Each row is a point on a landscape with many peaks, with its height.
A climber steps from a point to whichever of its 3 nearest points has the largest rise for the distance, and stops where none of them is higher. Distance is the straight distance between rows; heights are no part of it.
tural: [  2   6 -12  15  18  18  31  13   0 -49  11   8   1 -16   4   3  -1  31
  20  20   0 -19  14 -12   0 -15  26  45  14]  h=1.66
kupa: [ -6 -10  11  -8  -3   2   9 -17   0  -3 -14  -5 -16  20  -4  -3   2 -37
 -14 -25  -1  12 -13  15   9  -2  -8 -25  -7]  h=5.74
pemaz: [-17  -3  -8  16  14  12   5   2   6 -18  16  25   8 -13 -10   0   5  -9
  10   7  21  -8  18  -7   7 -14  -2  25  10]  h=6.02
dele: [ 21 -18  18  -2  -2 -12 -10  -8  -7  11   4  10  12  -1   3 -10 -24 -15
  -4   5  -7  17   1 -11  16  -2 -17 -26   4]  h=3.74
kalen: [-18  16 -23  17  19   8  10  31  11  -9   6   9   7 -27  -9  -2   7  25
   1  -2  14 -22  20 -10  -5  -8   4  33   9]  h=3.45
bug: [ -5   4 -13 -10  -3   2   3  14 -12  15  -7 -17 -11   7   9   6  18  37
   6  22  -7   1  -3  10 -13   0  12  20  -8]  h=6.91
vema: [ -2 -18  13 -20  -7   5  27   1 -19 -19 -10 -33 -31  32  -5  22   8 -11
  -1   3 -16  12 -11  22   7   3  20  -7  -5]  h=6.55
sare: [  6   9 -15  -7  -5   0  -4  19   8 -17 -12 -10   9  -8  -4  -3   5  31
   2  16 -14  -5   9  -8   9  12   4   1   8]  h=1.42
sato: [ 16 -21  38   0  12   5  23 -15 -27 -17  22 -14  -7  17   2  18 -25 -31
   4   1 -12   8 -21  14  -3 -26   9   3  -3]  h=6.47
falaf: [-10   8  -9   5  10   2  10   5   0   1  -4   6  -6  -4   0  -2  12   4
   2   4  10   8  10   8  -2  -6  -2  22  -2]  h=6.19
ton: [ 14 -14  18 -15 -16  -4  -1  -2 -39  39  16 -32 -33  27  16  -2  -3  -3
   3  13 -14  14 -19  36   2   7  18 -25 -11]  h=6.57
rok: [ 11 -17   5 -13  -7   3  22   4 -12 -32 -10 -23 -20  22   0  17   0  14
   5  22 -22  13 -20   5  11   3  11  -3   6]  h=6.83
zulet: [  5  10 -11  -6 -13  -2   1  17  15 -21 -31  -8   2   0 -13  -8   5  19
  -7   7 -18  -1  -2 -19  15  18  -1 -23   0]  h=2.13
Vov: [-14  30 -21  -4  -1   9 -11  16  24 -19 -20   2  20 -26 -14  -6   5  29
   1 -16   1 -31  13 -26   9  19  12 -11   5]  h=2.53
tenar: [-15  17 -17  -2   1   3  -6   8   5  14 -13  -3   2 -11  -1   0  26   5
  -5  -5  14   1   6  12 -12   1   2  15  -9]  h=5.57
ror: [-38  28 -19  -2   5  25  -7   8  37 -38 -16  15   9 -17 -33  -4  14  -3
   0 -32  19 -19  14 -30  10  15  -1 -17   9]  h=3.05
lum: [ 19 -18  21 -14  -6  -7  11  -8 -25  13   5 -35 -36  32   3  16  -9  -7
  -3   2 -14  13 -19  24   7   4  12 -20 -11]  h=6.62
Mufi: [-14  30 -26  -2  -2  -2 -23   4  15  28 -15  -5  10 -17   6   0  34  22
   0  -2   6  -4  16   3 -15   6   6  18 -15]  h=4.65
duzo: [ 20  -7   0   5  -3   1  16  -5 -23 -19  13  -4   6  -6  18  12 -11  27
  14  27  -9  -2   1   0  -2 -20   6  25  10]  h=4.42
laku: [-13  -1   7  -1  -9  -6 -29 -28  14  40   3  -1  -5   0  -2  -9  12 -35
 -18 -31   4   7  -9  24  -8  -3 -12 -19 -23]  h=3.52
fanor: [ -6   7  -7 -13 -10  -1  -7  -9 -17  37 -11 -26 -19  16   7   6  20   4
  -5   6  -2   6 -12  29 -19  -1  17   0 -15]  h=5.52
Zeli: [ 46 -22  18  -5 -13 -19 -12  -4 -22  28  19  -1  10  24  11  -1 -43   4
  -1  10 -26  12 -20  -8 -15   9 -27 -30  -1]  h=5.26
vut: [-20  41 -21  -9   6  10 -24  15  19  21 -20   4  14 -24  -7  -3  41  42
   3 -15   2 -20  14  -6 -12   9  19  18 -10]  h=2.51
Vaga: [ -2  27 -26  -4 -17  -3 -32  24  20  13  -9   6  28 -32   4 -14   6  55
  10   1  -8 -19  19 -24   6  31   6  -2   0]  h=1.00
Vul: [-17   5 -20  -4  15  13  22  16   7 -23 -23   3  -9  -2 -22  11  22   8
   3 -11  15  -9   3  11  -6  -1   7  18   5]  h=5.58
Nug: [ 18 -10   4   7   3  -1  -2  -2  -6   6  19  12  10  -8  14   1 -13  -4
   1  12   5  -1   4   0  -2 -12 -14  15  13]  h=6.27
ritef: [ 14 -18  13 -14 -36  -8 -12 -25  17   2 -12 -15 -12  34  16 -19  -7 -13
 -13   1 -30  13 -18   9   9  19  -7 -51 -12]  h=2.62
Tem: [-18  26 -16  -1  -5  17  -8   3  34 -38 -22   7  10  -6 -22  -8   8   7
  -6 -17   5 -19  11 -19  16  10   2 -18   8]  h=3.25
lis: [ -8   5 -20   2   0  -2  -6  12  22  -5   0  13  10 -20   0  -3   1   6
   0  -1  16  -4  18 -10   8   7  -6   7   4]  h=5.79
dem: [-23   9 -19   0   3  10   3  -2  22 -21 -10  12   0  -7 -13   3  14  -8
  -3 -15  12   1  11  -4   4   9  -5  -1  -3]  h=3.99
tamov: [ -4  20 -16  -7   9  13  21  18   2 -35 -10 -10  -3 -17  -7  12  11  39
  10   3  -6 -21  10  -4  -7   5  12  13  14]  h=1.33
suz: [ 20 -12   4  -5 -11  -7  14   3  -3 -13  -6   1  -4   8   7   3  -8   5
  -1  20 -15  11   4  -1  18   0  -1  -8   7]  h=5.04
suma: [-11  -5  19   0   3  -2  -8 -11  -9  31  10  -3 -15  -2   8  -3   8 -36
  -9  -9  13   9  -9  27 -21 -12   5  -1  -9]  h=6.23
fibo: [ 25 -18  28 -10   1  -6  19 -13 -25 -21  15 -20  -6  25   1  19 -25  -7
   2   5 -22  18 -23   6   8  -8   5 -10  -1]  h=6.70
kan: [  0   0 -18  12   6   4   3   8  11 -11   9  26  15 -21   4  -9 -13  16
   7  18   8 -15  14 -22  21  -1  -5  21  17]  h=4.90
Fos: [ 14  -3 -15   5  -5  -2 -10  10   2  15  14  15  20 -17  12 -16 -14  30
   5  30  -2  -4  14 -19   9   6 -12  14  13]  h=4.45
Pelu: [ 16 -20  23   7   2  -1   4 -18 -19   1  17   5  12   1   6   6 -28 -12
   4  10  -7   7 -11  -4  -2 -20  -9   7  -2]  h=6.52
tuko: [-30  19 -13  -6   4   8  -3 -23  16   6 -10  13  -6  -3 -12   1  25 -31
  -9 -21  19  13   7  24 -10  -8   1   0 -13]  h=4.68
Befu: [-13  -3 -11 -13 -12   5  19  -1  -5 -16 -22 -14 -22  21  -6  11  17 -11
  -6  -3 -11   9 -14  12   8   3   9 -16   0]  h=3.75
Sipib: [ 25 -13  32  19   0  -9  -4  -7 -26  35  35 -13 -16  14   6   4 -16 -40
   7  -9  -1 -11 -25  18 -31 -15  -7  -3  -4]  h=6.99
fesaf: [-14   9  -9 -16 -15  -6 -16  -7  -6  33 -14 -18  -4   7   8  -3  23   4
  -8   2  -5   8  -4  19 -16   6   9   4 -15]  h=5.69
suroz: [ -3 -11   1  11  22   9  10   6  10 -19   8  25  16  -9  -3  -2 -22 -19
  -6   2   8  -1   9 -14  20 -15 -16  13   8]  h=4.93
poto: [-38  43 -23   4  14   9 -15  12   6  19 -12   4   2 -26 -13   1  41  24
  -4 -15  19 -22  12  10 -22   2  22  24  -7]  h=1.34
tivip: [-14  44 -23 -21 -12  -1 -31   6  13  17 -28 -14  18 -11  -9   1  34  45
   4  -7  -6 -14   2   6 -16  18  22  -1  -9]  h=0.44
tonep: [ -6   7   1  -7 -15   8  -2   3  16 -29 -27   0  -7  16  -6  -3   6  -9
  -7  -6 -10   0   0 -10   4  10  -5 -27   9]  h=2.54
sufun: [-10  15 -22  -2   0  -7 -10  10  20  -1 -11   9  16 -26  -5  -3   9  25
  -1  -1   8 -11  18 -13   0  17   3   9   7]  h=4.38
gumi: [ 18 -21  19   3  -1  -7 -17 -11  -5  29  11  -3   0  12   1  -1 -18 -36
  -9 -17 -13   8 -16   0   2   7 -23 -35 -11]  h=6.73
pip: [-47  29 -15   6   3  19 -34   9  40  -3   6  18  27 -23 -17 -14  32  13
  13 -28  27 -17  16 -16   1  10  14   4  -9]  h=6.33
sazud: [ 10 -17   1   2   3   4  28  -7 -13 -34   5  -5   3   9   4  16 -10   5
  16  20 -17   6  -6  -2  14 -12  12  23   4]  h=5.11
tosa: [ -3   3  -5  -1   2  11  21   2  -3 -21  -9 -11  -9  -1  -3  18   5  20
  13  12   0   1   6   4  -3  -7   8  25   5]  h=5.02
Kif: [  3   4  -7  -4  -6  -9   0   0  -6  15  -7 -14  -2  -2   9  -2  12  17
   1  13   4  10   4   4  -8   0  -1  11   0]  h=5.97
Sike: [ -2   2 -16   0  11   6  24  14  10 -37 -22  -6  -6   8 -18   9  10   8
  -3   1  -1  -3   9  -4   3   2   8   5   5]  h=4.66
Vimu: [ -9  18 -17  -7  -1   0   4  15   2   1 -11  -3  -6  -5   0   3  20  31
   7   5   7  -9   8  -1 -16  -1  12  24   1]  h=5.09
Mosab: [20  2 -2 -2 -9 -1  9  6 -5  5  3 -6  9 -6 15 -5 -3 31  6 36 -5  1 -1  1
  0 -1 -3 14  9]  h=4.55
Sige: [ -7   6 -13 -14 -10   3  19  12   5 -22 -27 -17 -15   7 -11  11  17  12
   1  -4  -2  -1   0   1  -6   6   9  -1  12]  h=4.13
rep: [ 32 -14  32   8   5 -12   8  -9 -17  -5  30   2   6  17  -7   6 -43 -35
   7  -1 -23   6 -28  -9   1 -18 -16  -7  -5]  h=5.18
gepi: [-22  21 -16  21  16   1  -8  15   5  16   4  14   1 -24   0  -9  31  22
   3   7  35 -13  23  -5 -19 -15  15  34   7]  h=2.32
finos: [ 22 -18  33  10  17 -20  -9 -12   0  10  28   4  10  11 -13  -3 -35 -49
  -3 -19  -8   1  -9 -11   0  -3 -32 -18  -8]  h=2.76
sifog: [ 11 -13  22  -9  -9 -13  -4 -19 -19  39  11 -20 -18  22  10  -6  -4 -27
   1 -15  -3   8 -20  20  -7  10  -7 -24  -9]  h=6.92
kolot: [-11  -2  -4   3   4  -1   5   4  19 -29 -13  16   3   0 -12  -5  -1  -6
   0  -6   3  -7   9 -23  12   7 -12  -6  11]  h=3.68
tez: [ 40 -24  28  -3  -1 -10   3 -11 -30   5  22 -14   5  18   7   4 -41 -10
   7   3 -29  11 -24  -6   8  -9 -18 -21  -6]  h=6.20
remak: [ 23 -21   9 -15 -18 -18 -19 -18 -16  34   0 -11  -2  12  12 -10 -14  -7
  -4   3 -18   8 -16  10  -2  14 -15 -27 -13]  h=7.08
gimop: [-14  -1  -1 -11 -18   0 -11 -18  14   2 -16  -3  -6  18  -9  -3  10 -28
 -12 -18  -1  16  -6  13   9   4  -4 -27 -14]  h=5.07
gif: [  4  -1  -6 -13 -31 -13 -22 -10  11   9 -15  -3  12   7  10 -12   3  -1
  -9  -2 -15   8   1   7   3  14  -9 -21 -10]  h=3.22
fofa: [-17  29  -7 -11 -15  11 -24   4  25 -12 -23  -5  13 -19 -10  -2  17  36
   2 -19  -9 -29  -4 -24  14  16  14 -20  -3]  h=1.67
Daz: [ -7   0  -6  -3  -8  -5 -24 -16  16  24  -4   2   4  -4   2 -12   5 -14
  -9  -6   7  15   2  12  -2  -3  -8 -12 -14]  h=3.86
Nopab: [-16  24 -29   2  13  22  13  25   0  -2 -10  -5 -14 -25 -12   1  28  45
  11  -5   9 -19  13  -2 -14  -1  10  30   6]  h=2.55
Vuk: [-10  -6  19  -2   2   0  -6 -18 -12  33   9 -10 -31  23   3  -4   2 -50
  -6 -31  11   8 -19  31  -5   0  -4 -21 -12]  h=6.58
ludug: [ 21 -13  16   0  -6 -13  -8 -22 -11  42  16 -11 -10  16  10  -8 -17 -33
  -2 -15   1   7 -16  11 -13  -5 -23 -27 -15]  h=6.87
lep: [ -6  12 -17 -17 -21  -8   3  -3   6  -1 -26 -23 -12  11  -4   3  16   8
   2  -3 -17   2  -8  -1  -2  16   9 -15 -10]  h=3.06
Bona: [ -1  12 -13 -20 -35  -7 -19  -2   9  12 -21 -16   8   6   7 -10  21  29
  -3  10 -17   2   1  -2  -4  27  -2 -14 -12]  h=2.45
paz: [ 36 -10  23  -2   3 -21 -29 -19   1  41  19   4   9  11  -1  -3 -27 -28
  -5 -10  -8   3  -7  -6  -7   2 -35 -32  -7]  h=3.67
rume: [ -2   4 -12  10   6   9  14  11   0 -17   1   9  12 -12   3   4   1  25
   8  16   6  -7  18  -8   9  -4   1  26  14]  h=6.95
lazim: [  3  12 -23   4  -3  -1   4  29  21 -27  -2  10  15 -37   2  -2  -7  53
   6   4  -4 -33  16 -36  18  31  15   3  26]  h=1.92
fet: [-12   2 -15  16  13   1 -16   5  13  13   2  20   0 -14   2  -4  10  -6
  -5   1  27  -8  11   6 -11 -10  -4  19   6]  h=6.17
gapo: [-39  35 -21   7  16  14  -5  12  -4  17  -4   4 -10 -14 -15   0  40   2
 -10 -10  30  -6  14  15 -33 -13  18  33  -1]  h=1.84
faniv: [  6  -7   5  17  11   0   3  -5  -2  -5  24  28  13 -18   4   3 -14   3
   4  14  21  -1  18 -11   1 -14  -3  22  18]  h=6.89
rofe: [ -6  -8  -3  18   9   6  -4   0  20  -5   8  27  20 -19  -3  -9  -6  -7
  -2   5  19  -1  19 -24  22  -2 -11  10  18]  h=5.32
dure: [-21  18 -25  14   1   0 -28  13  30   8   5  16  20 -36   8 -17   0  29
  -1   6  18 -20  27 -18   1  16   2  18   0]  h=2.84
pumod: [ 11 -12   8 -11  -8 -10  -6  -3 -25  35  11 -19 -28  23  11   7   1  -6
  -1   3   0  11 -18  21  -9   2   7   1 -13]  h=6.75
fozi: [ 14  -8  10   7  14  -1  12  -1  -5 -13  10  14  17  -7   1   1 -25   4
   5  17  -1   3   5 -16  15 -13  -8  15  18]  h=5.56
kitan: [ -9  13 -19  -6 -20  -2 -28   5  27   9 -10  -3  16 -16   5 -13  22  10
   0   2   0  -5  10  -9   5  22  -8  -4 -13]  h=3.76
viruk: [-18   0  -8  25  17   3  22  14  13 -31  20  31  12 -18   0  -3  -6  16
   8  14  17 -14  23 -21  20 -15  10  35  15]  h=5.13
zodap: [-21   0   9  -7   2   0   0 -10  -6  23   1   0 -27  12   1   6  16 -32
 -14 -15   6  15  -9  23  -4  -9   9   1 -17]  h=6.18
tasul: [-12  -6 -14  17  10   9  10  16  18 -25   2  23  13 -14  -8  -3  -9   7
   8   2  17 -15  15 -22  20   5  -4  11   9]  h=5.90
Dero: [ 36 -29  25 -11  -7  -8  13 -11 -16 -13  -1 -10  -5  23  -6  -2 -30  -7
   5  15 -37  14 -20  -1  15  -3  -4 -22   0]  h=6.00
ros: [ 12   3  11  -9 -29   2   4  -7  17 -26 -33 -14 -13  22   4 -10  -6  -5
 -15  14 -23   9 -12 -12  17  16  -1 -26  -6]  h=2.99
Met: [  5  -2  23  14  14  11  11 -12 -18 -12  26  12   0 -10  10   6  -6 -11
   9   7   9   0   2  13 -18 -26   3  32  11]  h=6.71
Zuged: [-15  15 -27 -16  11  19  23  26   1 -33 -30 -20 -14  -6 -15  25  22  25
  12 -13   0 -14  -4   1 -11  10  12   6   6]  h=2.25
mefe: [ -8  30 -18  -2 -11   3 -15  20  21 -15 -23   0  19 -29  -5 -14  18  42
   0  -1  -8 -26  11 -22   7  30  11 -17   2]  h=1.44
lur: [ 17 -13  13  -9 -16 -14 -27 -16   1  42   6  -5  -2   8  17 -12 -14 -14
 -10 -12  -6   7 -17   8  -8  11 -18 -31 -15]  h=6.21
Rekez: [  1 -22  42   7  17   4  20 -11 -21  -4  34  -9 -22  28 -11  15 -12 -62
   0 -21  -9   8 -25  10  -4 -15   1  -5  -9]  h=6.72
satis: [ -8  10 -19   2  10  -2   8  16   6  -8 -10   9   5 -14  -6   1  12  21
   5   8   9  -7  18   2   2   0   4  27  11]  h=5.16
dodeg: [-13   8 -24   9  -5   0 -31  -2  23  24  -2  17  19 -17   6 -16  10   4
   0  -4  17   3  17 -10   2  11   4   7  -1]  h=4.95
nez: [ 16 -27  23  -3   1  -4   5 -14 -18   3   9 -17 -19  20  -2   9 -21 -20
  -7  -9 -18  18 -15  10  10   4  -1 -20  -3]  h=6.43
vumo: [-10 -11  20  -1   5   7  21 -11 -20 -10  12  -2 -15  12  -2  15  -3 -18
   8  -3   8   8 -13  22 -14 -16   5  15  -4]  h=6.11
ribo: [  2 -20  23  -4  11   8  25  -6 -19 -22   8 -16 -15  18  -3  16 -11 -20
   8  -7  -5  17  -9  18   7 -16  14   3   1]  h=6.29
Setas: [-31  17 -16   1  -5   9 -29   3  31  -7  -6  19  14 -19  -8  -7  14   1
   4 -19  27  -6  11 -21   1   5  -1  -1  -3]  h=7.32
Zupuf: [  1 -11  32   1   3   8   5  -4 -29  20  30 -22 -34  23  -2  14  -5 -39
  -4  -9   2   4 -27  30  -4  -7   4 -11  -6]  h=7.03
ked: [ 19  -6  11  -2  -1  -5  -1 -13 -22  22   9 -15  -3   0  17   3 -13   9
   4  12  -3   9 -10  14 -15 -13  -6   9  -1]  h=6.69
dud: [ 25 -19  10  -8 -21 -15 -17 -11 -11  28  -1   1  13   5  17 -15 -27   4
 -10   9 -19  12  -2  -4   4  21 -18 -27  -4]  h=5.45
diso: [  5  -2   5  12  12   4  21   0  -3 -18  17  12  10 -14   1   1 -11   1
   5  17   7   4   7  -1   2 -23   0  26   9]  h=6.42
lorab: [ 14 -11  25  10  -1 -11  -2  -6 -31  36  28  -9  -6   1  16   6  -5 -11
  -1   3   3  -3 -16  23 -31 -25   5   9   3]  h=6.77
Namif: [ 38 -23  21  -8 -14  -9  16   0 -22  -5  10 -13   7  15  15   9 -30  17
   7  22 -21  11 -20   0   7  -7   0  -5   0]  h=6.34
Volep: [-13  15 -19  -1  -9   5 -17  13  22 -16 -12  10  13  -7   3  -6  10  10
  -2  -3  -1  -9   9 -15   8  22  -3 -13   1]  h=4.56
Kego: [-25  19 -14   2   9  15  12  17  20 -31 -22  -2   2  -9 -17   1  10   5
  -7 -22   7 -14   6 -16   6  15   7  -4   3]  h=3.58
mul: [  7 -19  10   8  17  10  21  -1   4 -22   0  11   6   6  -4   1 -18  -6
   9   8  -7  13   2  -7  22 -10 -12  10  10]  h=5.15
Gufi: [ -3   1   0 -13 -29   0   7 -10   7 -10 -31 -19 -19  32   1 -10  11 -12
  -8   2 -22   8  -9   5   6  14   7 -29  -9]  h=3.46
Zap: [-28  11 -17   9  17   9  13  10   8  -5  -2  16  -2  -4 -10   3  16 -10
   0  -6  20  -1  10   5  -9  -8  -1  21   2]  h=6.93
Vif: [ -9  -6   1   8   8   6   3  -2  -5   5  -2  16  -4  -6  -4   2   4 -28
  -7 -10  15   5   6   7  -7 -15  -2  20   3]  h=5.77
Zope: [-32   8 -26  18  12   8 -14  12  32  -2  12  27  15 -24  -4 -11  12   5
  -1 -21  31 -21  24 -36  12   9   7   9   6]  h=6.38
pifo: [-19  13 -22  20   8   3 -29   2  22  14   8  31  12 -24   2 -17  10  -5
   1  -9  32 -10  26 -10   5   3   1  18   1]  h=5.65
lafaz: [ -2  20 -21   0  -6  -2 -10  18   7   1 -16  -9  13 -17  -4  -5  20  47
   2   9 -12 -14   8  -4  -6  18   6   0   1]  h=1.72
sif: [ 34 -22  23  -8  -8 -12  -5  -8 -15   9  12   6  11  11   8   4 -30   3
   1   8 -28   9 -15 -16   6   5 -18 -19   4]  h=4.71
duk: [-31  39 -25   4  19  18 -18  13  24  -2  -7  17  18 -29 -10  -3  30  15
   1 -24  29 -24   8 -16  -3  -3  12  15   0]  h=4.99
Fir: [-35  28 -17  -5  29  26  21  11   9 -25  -6  10 -12 -15 -27  10  33   0
   2 -26  25 -18  15   2 -17  -4  12  15  -2]  h=3.48
sug: [ 20 -24   7   2  -5  -8   0   3   4 -20  -4  16  14   0   4   2 -26 -11
  -9  15  -9   9   4 -18  25   6 -15 -20  12]  h=4.09
bar: [ 18  -3   2  -4 -10 -14 -11  -2   6  -1  -5   9   7  11   8 -10 -14  -2
  -8   9  -6  14   3 -13  14  11 -20 -28  -3]  h=2.94
guv: [ 24 -17  16 -12 -19 -22 -18  -3 -23  40   9 -25 -15  32  19  -5  -8   0
   2  12 -20  12 -23  23  -4  17   8 -32 -13]  h=6.40
mube: [-22  -4  -2  -2  23  16  28   1  -3 -20  -6   7 -11  -2  -9  19  12 -19
   3  -8  19   4   6   5  -9 -18   2  27   6]  h=5.93
fovuz: [ -7 -18  13   2  11  -9  -4 -15  -3   4   7  10  -7  13  -7   0 -11 -34
  -8 -16   7  20  -6   9   1 -16 -16 -13  -7]  h=5.62
begid: [  7 -10   7 -21 -22 -10   1 -13 -19  13  -6 -34 -28  29  -2  -2  -2 -13
 -15   2 -16  15 -25  22   6  19  12 -41  -5]  h=6.32
toso: [ -1 -12   0  10   8   1  14   9   8 -35   1  17  11 -14   0  -1 -15  17
   4  13  -5  -9  18 -12  17  -2  -8  22  15]  h=5.12
Tibe: [-18  10 -11 -13  -2  -3  -3   1   8   2 -10  -8 -13   9   1   0  14  -9
  -6  -8   7  10  -2  12  -3   4   6  -2  -3]  h=5.08
pup: [ 36 -17  16  -5  -9 -11 -12  -6 -36  38  20 -10   1  16  20  -3 -25  22
   6  15 -19   3 -13   8 -19   5  -9  -9  -9]  h=6.60
far: [  8 -24  19  14  17  -3  -5  -9   2 -12  15  25  18   1 -10  -5 -24 -30
   0 -11   2  14   3 -13  10 -16 -22  -6   4]  h=7.31
riti: [-18  24 -20 -15  -1   9  12  16   1 -13 -29 -15 -11  -6  -9  13  28  33
   6  -5 -11 -15   1  -3  -9  10  17   3  -4]  h=3.09
Gagu: [ 12 -12  10 -12  -2   0  16  -8  -8 -12 -16 -16 -30  38   0   0  -2 -25
 -13  -3 -20  19 -14   5  18   5   3 -34   1]  h=5.89
zadan: [-12  -4  -2  14  18  15  22   1  10 -39  21  28  13  -9  -7   3 -12  -5
  10  -1  17  -3  14  -4  12 -22   3  35  16]  h=5.66
Fomu: [ 10   8 -18   3 -14 -13 -21  13  12  15   4  11  24 -23  14 -16   1  40
   8  18  -6  -9  14 -18   7  27  -5   4   2]  h=2.71
neka: [-13  35 -20   2  11   3 -10  22   1  19 -16 -12   4 -18   0   8  31  45
  10   5   8 -15   7   5 -23  -1  21  31  -6]  h=3.00
Tubi: [  8  -7  14  17  16   7  22  -5 -16 -27  18  15  10   2  10   8 -18 -23
   8  11  -6  -1 -10   5  -4 -31  17  32   6]  h=6.41
Viv: [ -3 -15  20 -12  -5   6  14  -3 -29  23   4 -20 -33  22   8  10   9 -22
  -4  -5  -2  16 -20  34   0  -2  13 -18  -4]  h=6.82
lop: [-26  26 -24  -1  10  11   1  20  13 -14 -19   6   3 -24 -15   3  23  26
  11 -17  13 -23  11  -7  -2   9  12   7   0]  h=3.02
gak: [ 13   7  -3   8  -3  -2   1   2 -11   6   6  -2   2 -14  16   3   4  33
  13  28   3  -6  12   3 -22 -12  11  35   9]  h=3.60
fuba: [ 32 -14  33  -3 -11 -15  -2 -15  -9 -18  -9  -3  -2  19   1 -13 -29 -18
 -10   2 -28  12 -13 -10  23  10 -22 -40   1]  h=3.51
milim: [  1  -8   6   4  14   1  14 -10   0 -13  -2  13   1   0  -7   9 -13 -30
   1  -6   8  11   2   0   8 -18  -9   3   0]  h=6.12
Pom: [-14   2  -7  30  20  12  18   3  -6 -16  26  24  13 -20   8  -7   1  14
   6  17  21 -16  27  -4 -17 -26  22  42  22]  h=7.14
Vemer: [-18 -13  18  -9  -4   4   3 -33  21 -18  -5   6 -15  23 -12  -4   5 -55
 -14 -31  -2  22 -12   7  13   2  -5 -29 -10]  h=4.34
Voluz: [  2 -13  26  25  20  -6   8 -11 -18   3  32   2  12  -6   3  -1 -11 -23
   0   7  11  -1  -2   9 -25 -30  -2  23  11]  h=6.54
mitup: [-32  22 -22  -5 -10   7 -20   1  25   6  -7   6  13  -8 -13  -1  30  -5
  -4 -20   4  -4  10   4  -7   9   2  -8 -17]  h=7.20
mivuf: [  4   0 -17  17  12   0  11  20   7 -20  13  15  13 -23   1   0  -2  41
  11  20   9 -25  19 -19  10   1  10  34  14]  h=4.07
Kunif: [ 15 -10  19   3   3 -14 -16 -15 -16  46  17  -5 -12   4  11  -3 -10 -20
  -1  -7   2  -1  -7  10 -21  -8 -13 -13 -15]  h=7.18
kib: [ 32  -5  11   4  -7  -8  -5  -6 -20  18  21   0  16  -4  25   2 -24  11
   3  20  -1   1  -2  -3 -12 -13  -7   8   2]  h=6.35
tufi: [ -5  -5   2 -15  -6  -8 -20 -17  -5  44  -3 -15 -21  10   2 -14   6 -16
 -10  -7   4  12 -14  22  -2   0  -1 -12 -19]  h=5.75
Lut: [ 28 -17  28   1   3 -18   3  -2 -11  18  12  -2  13  18   2   1 -30 -12
   1   8 -19   6  -9  -3   0  -3 -21 -18  -8]  h=5.17
Dinu: [-17  22 -14 -13 -15  12  -1  19  14 -28 -38 -13  -1   2 -15   9  17  23
  -6  -2 -16 -14  -8  -9   4  19   5 -21  -1]  h=1.70
nafuz: [  5  26 -29   8  -1  -4  -9  21   9  16  -3  -5  17 -21   8  -7  18  57
   9  19   7 -15  20 -14  -8   9   9  29  -3]  h=0.06
Tusab: [  0  -3  13  26  20   6  11  -8 -15 -14  21  27  16 -10   3  -7  -2  -8
   1  11  20  -1  10   4 -11 -33   7  42  15]  h=6.90
pok: [-15   2  -9   6  -3  -3 -19 -11  24   5  -6   8  10  -7   1 -11   5 -11
  -4 -14  18   9   6   0   8   9  -9 -16  -6]  h=4.17
Kedem: [ -3 -13  15   2   4  -5  15 -16  10 -15 -10  15  -5  14 -13   1 -10 -39
 -14 -20   7  16  -8  -2  14  -6 -10 -23  -5]  h=5.01
zuk: [ 28 -17  28   0  -3 -13  16  -9 -34  13  34 -26 -19  30  12  10 -26 -12
   5   1 -19  -1 -30  13  -2  -3   2 -12  -9]  h=7.23
lagam: [-11  -1  -3 -17   3   7  34  12  -7 -28 -16 -16 -26  17  -8  20  22  -6
   8  -5   1   8  -7  19   4  -7  11   7   8]  h=3.54
rog: [ -3 -13   3  -2   9  15  26   2 -11 -28  -5   6  -4  -1  -4  13  -9 -11
   4   4   4   1  -3   0   6 -15  -1  21   8]  h=5.63
lak: [-10  20 -24 -17 -13  -1 -12  11  14   4 -20 -17   2  -5  -5  -2  23  22
  -1  -5 -10   0  -1  -3  -4  21  11  -9  -8]  h=3.49
dere: [  5  -6 -11  22   1   1 -17   6   7  14  16  22  16 -23  11 -11  -9  18
   5  17  24  -8  29 -14   2  -6  -9  18  21]  h=6.13
zan: [  5  -1 -10  -2  -5  -9  -8   5   9   4 -10   9  16  -7  10  -9  -4   6
   1  15  -1   8  20 -18  11  13  -7  -4   3]  h=4.39
buvim: [ -8 -14  12 -13   5   7  25  -8 -15 -10 -12 -16 -31  25 -11  18   5 -30
  -7  -8   1  19 -14  23   9   0   5 -17  -5]  h=6.31
ged: [ 29 -17  27   2   4  -6   7  -8 -28   6  22 -13  -3  15  10  16 -30  -7
   4   6 -18   9 -25   5  -7 -15  -2   2   2]  h=7.00
bufi: [ -3   0 -12  13   2   5   8  19  18 -33  -5  10  15 -16 -14  -1  -9  16
   4   7   4 -13  16 -32  32  19   1   0  16]  h=5.14
Dati: [-17  22 -25  -3  -1  -1   2   9  18 -11 -17  -1  -2 -11  -8   2  19  14
   1  -4   2  -4  11   0  -5   9   2   1  -6]  h=4.67
dobof: [ 24 -14   3   2  -3 -12 -16  -3  -4  20   5  15  24  -4  14 -12 -16   3
  -5   8  -1  10   7  -9   9   4 -16 -12   6]  h=4.00
zokas: [ -1  -8   2 -18 -20 -10  -7  -9  -7  19 -14 -15 -17  17   8   2  11  -4
  -6   1 -10  12  -7  16   0  13   3 -21  -9]  h=5.99
zefu: [ 29 -15  25 -10 -18 -20  -5  -9 -13   5  -7  -8  -4  27   6  -7 -17 -10
 -16   5 -25   8 -18  -8   7  12  -7 -47  -4]  h=1.89
Bod: [  1 -14   9 -11 -14  -9  -6 -15   9   2 -10   0  -5  13  -4 -11  -3 -22
 -13  -5 -15  12 -10   2  12   7  -6 -37 -11]  h=4.18
sas: [ -7   7 -14  11  13   1   8  14  12 -14   1  16   9 -11  -8   4  -6   2
  -1   2  16   3  16  -6   7  -2  -8  16  10]  h=6.68
gul: [ 24 -12  28   0   1  -9   0  -7 -27  28  20 -18  -9   9  17  -1 -19 -11
   2   1 -11   5 -17   6 -12 -11  -5 -13 -10]  h=6.94
Vuf: [ 15 -12  10  13   7 -11 -15 -10   3  24  15  16  10 -12   9 -10 -15 -15
 -10  -3  10   2  10  -4  -5 -14 -22   1   5]  h=5.43
ragi: [ 19 -11  31   5  12  -4   8 -11 -27  18  25 -11 -15  19   3  16 -16 -40
   6 -16   1   3 -22  15 -11 -17  -9  -5  -3]  h=7.26
funoz: [ 23 -14  25  22  13  -3   3 -16 -18   9  37  -3   8   8  10   0 -25 -43
   5  -2  -4  -2 -22   0 -25 -29  -9   6  -4]  h=6.74
Pela: [-17  -1   2  18   8   9   1  -4 -14   1  11  10  -8 -11   1   1  20 -10
  -7   6  21 -11  12  16 -29 -19   8  34   9]  h=5.51
Benam: [  8  -8   3  -6  -6  -2  11 -11 -10   0  -7  -6  -5   9   3   4 -10   1
   1   3   3   9  -4   7   7   1  -7   4   1]  h=5.50

For each start below, name the point where the climber stops.
Vaga | faniv
fuba | zuk
laku | Kunif
fesaf | ragi
tivip | Zap
vut | Zap
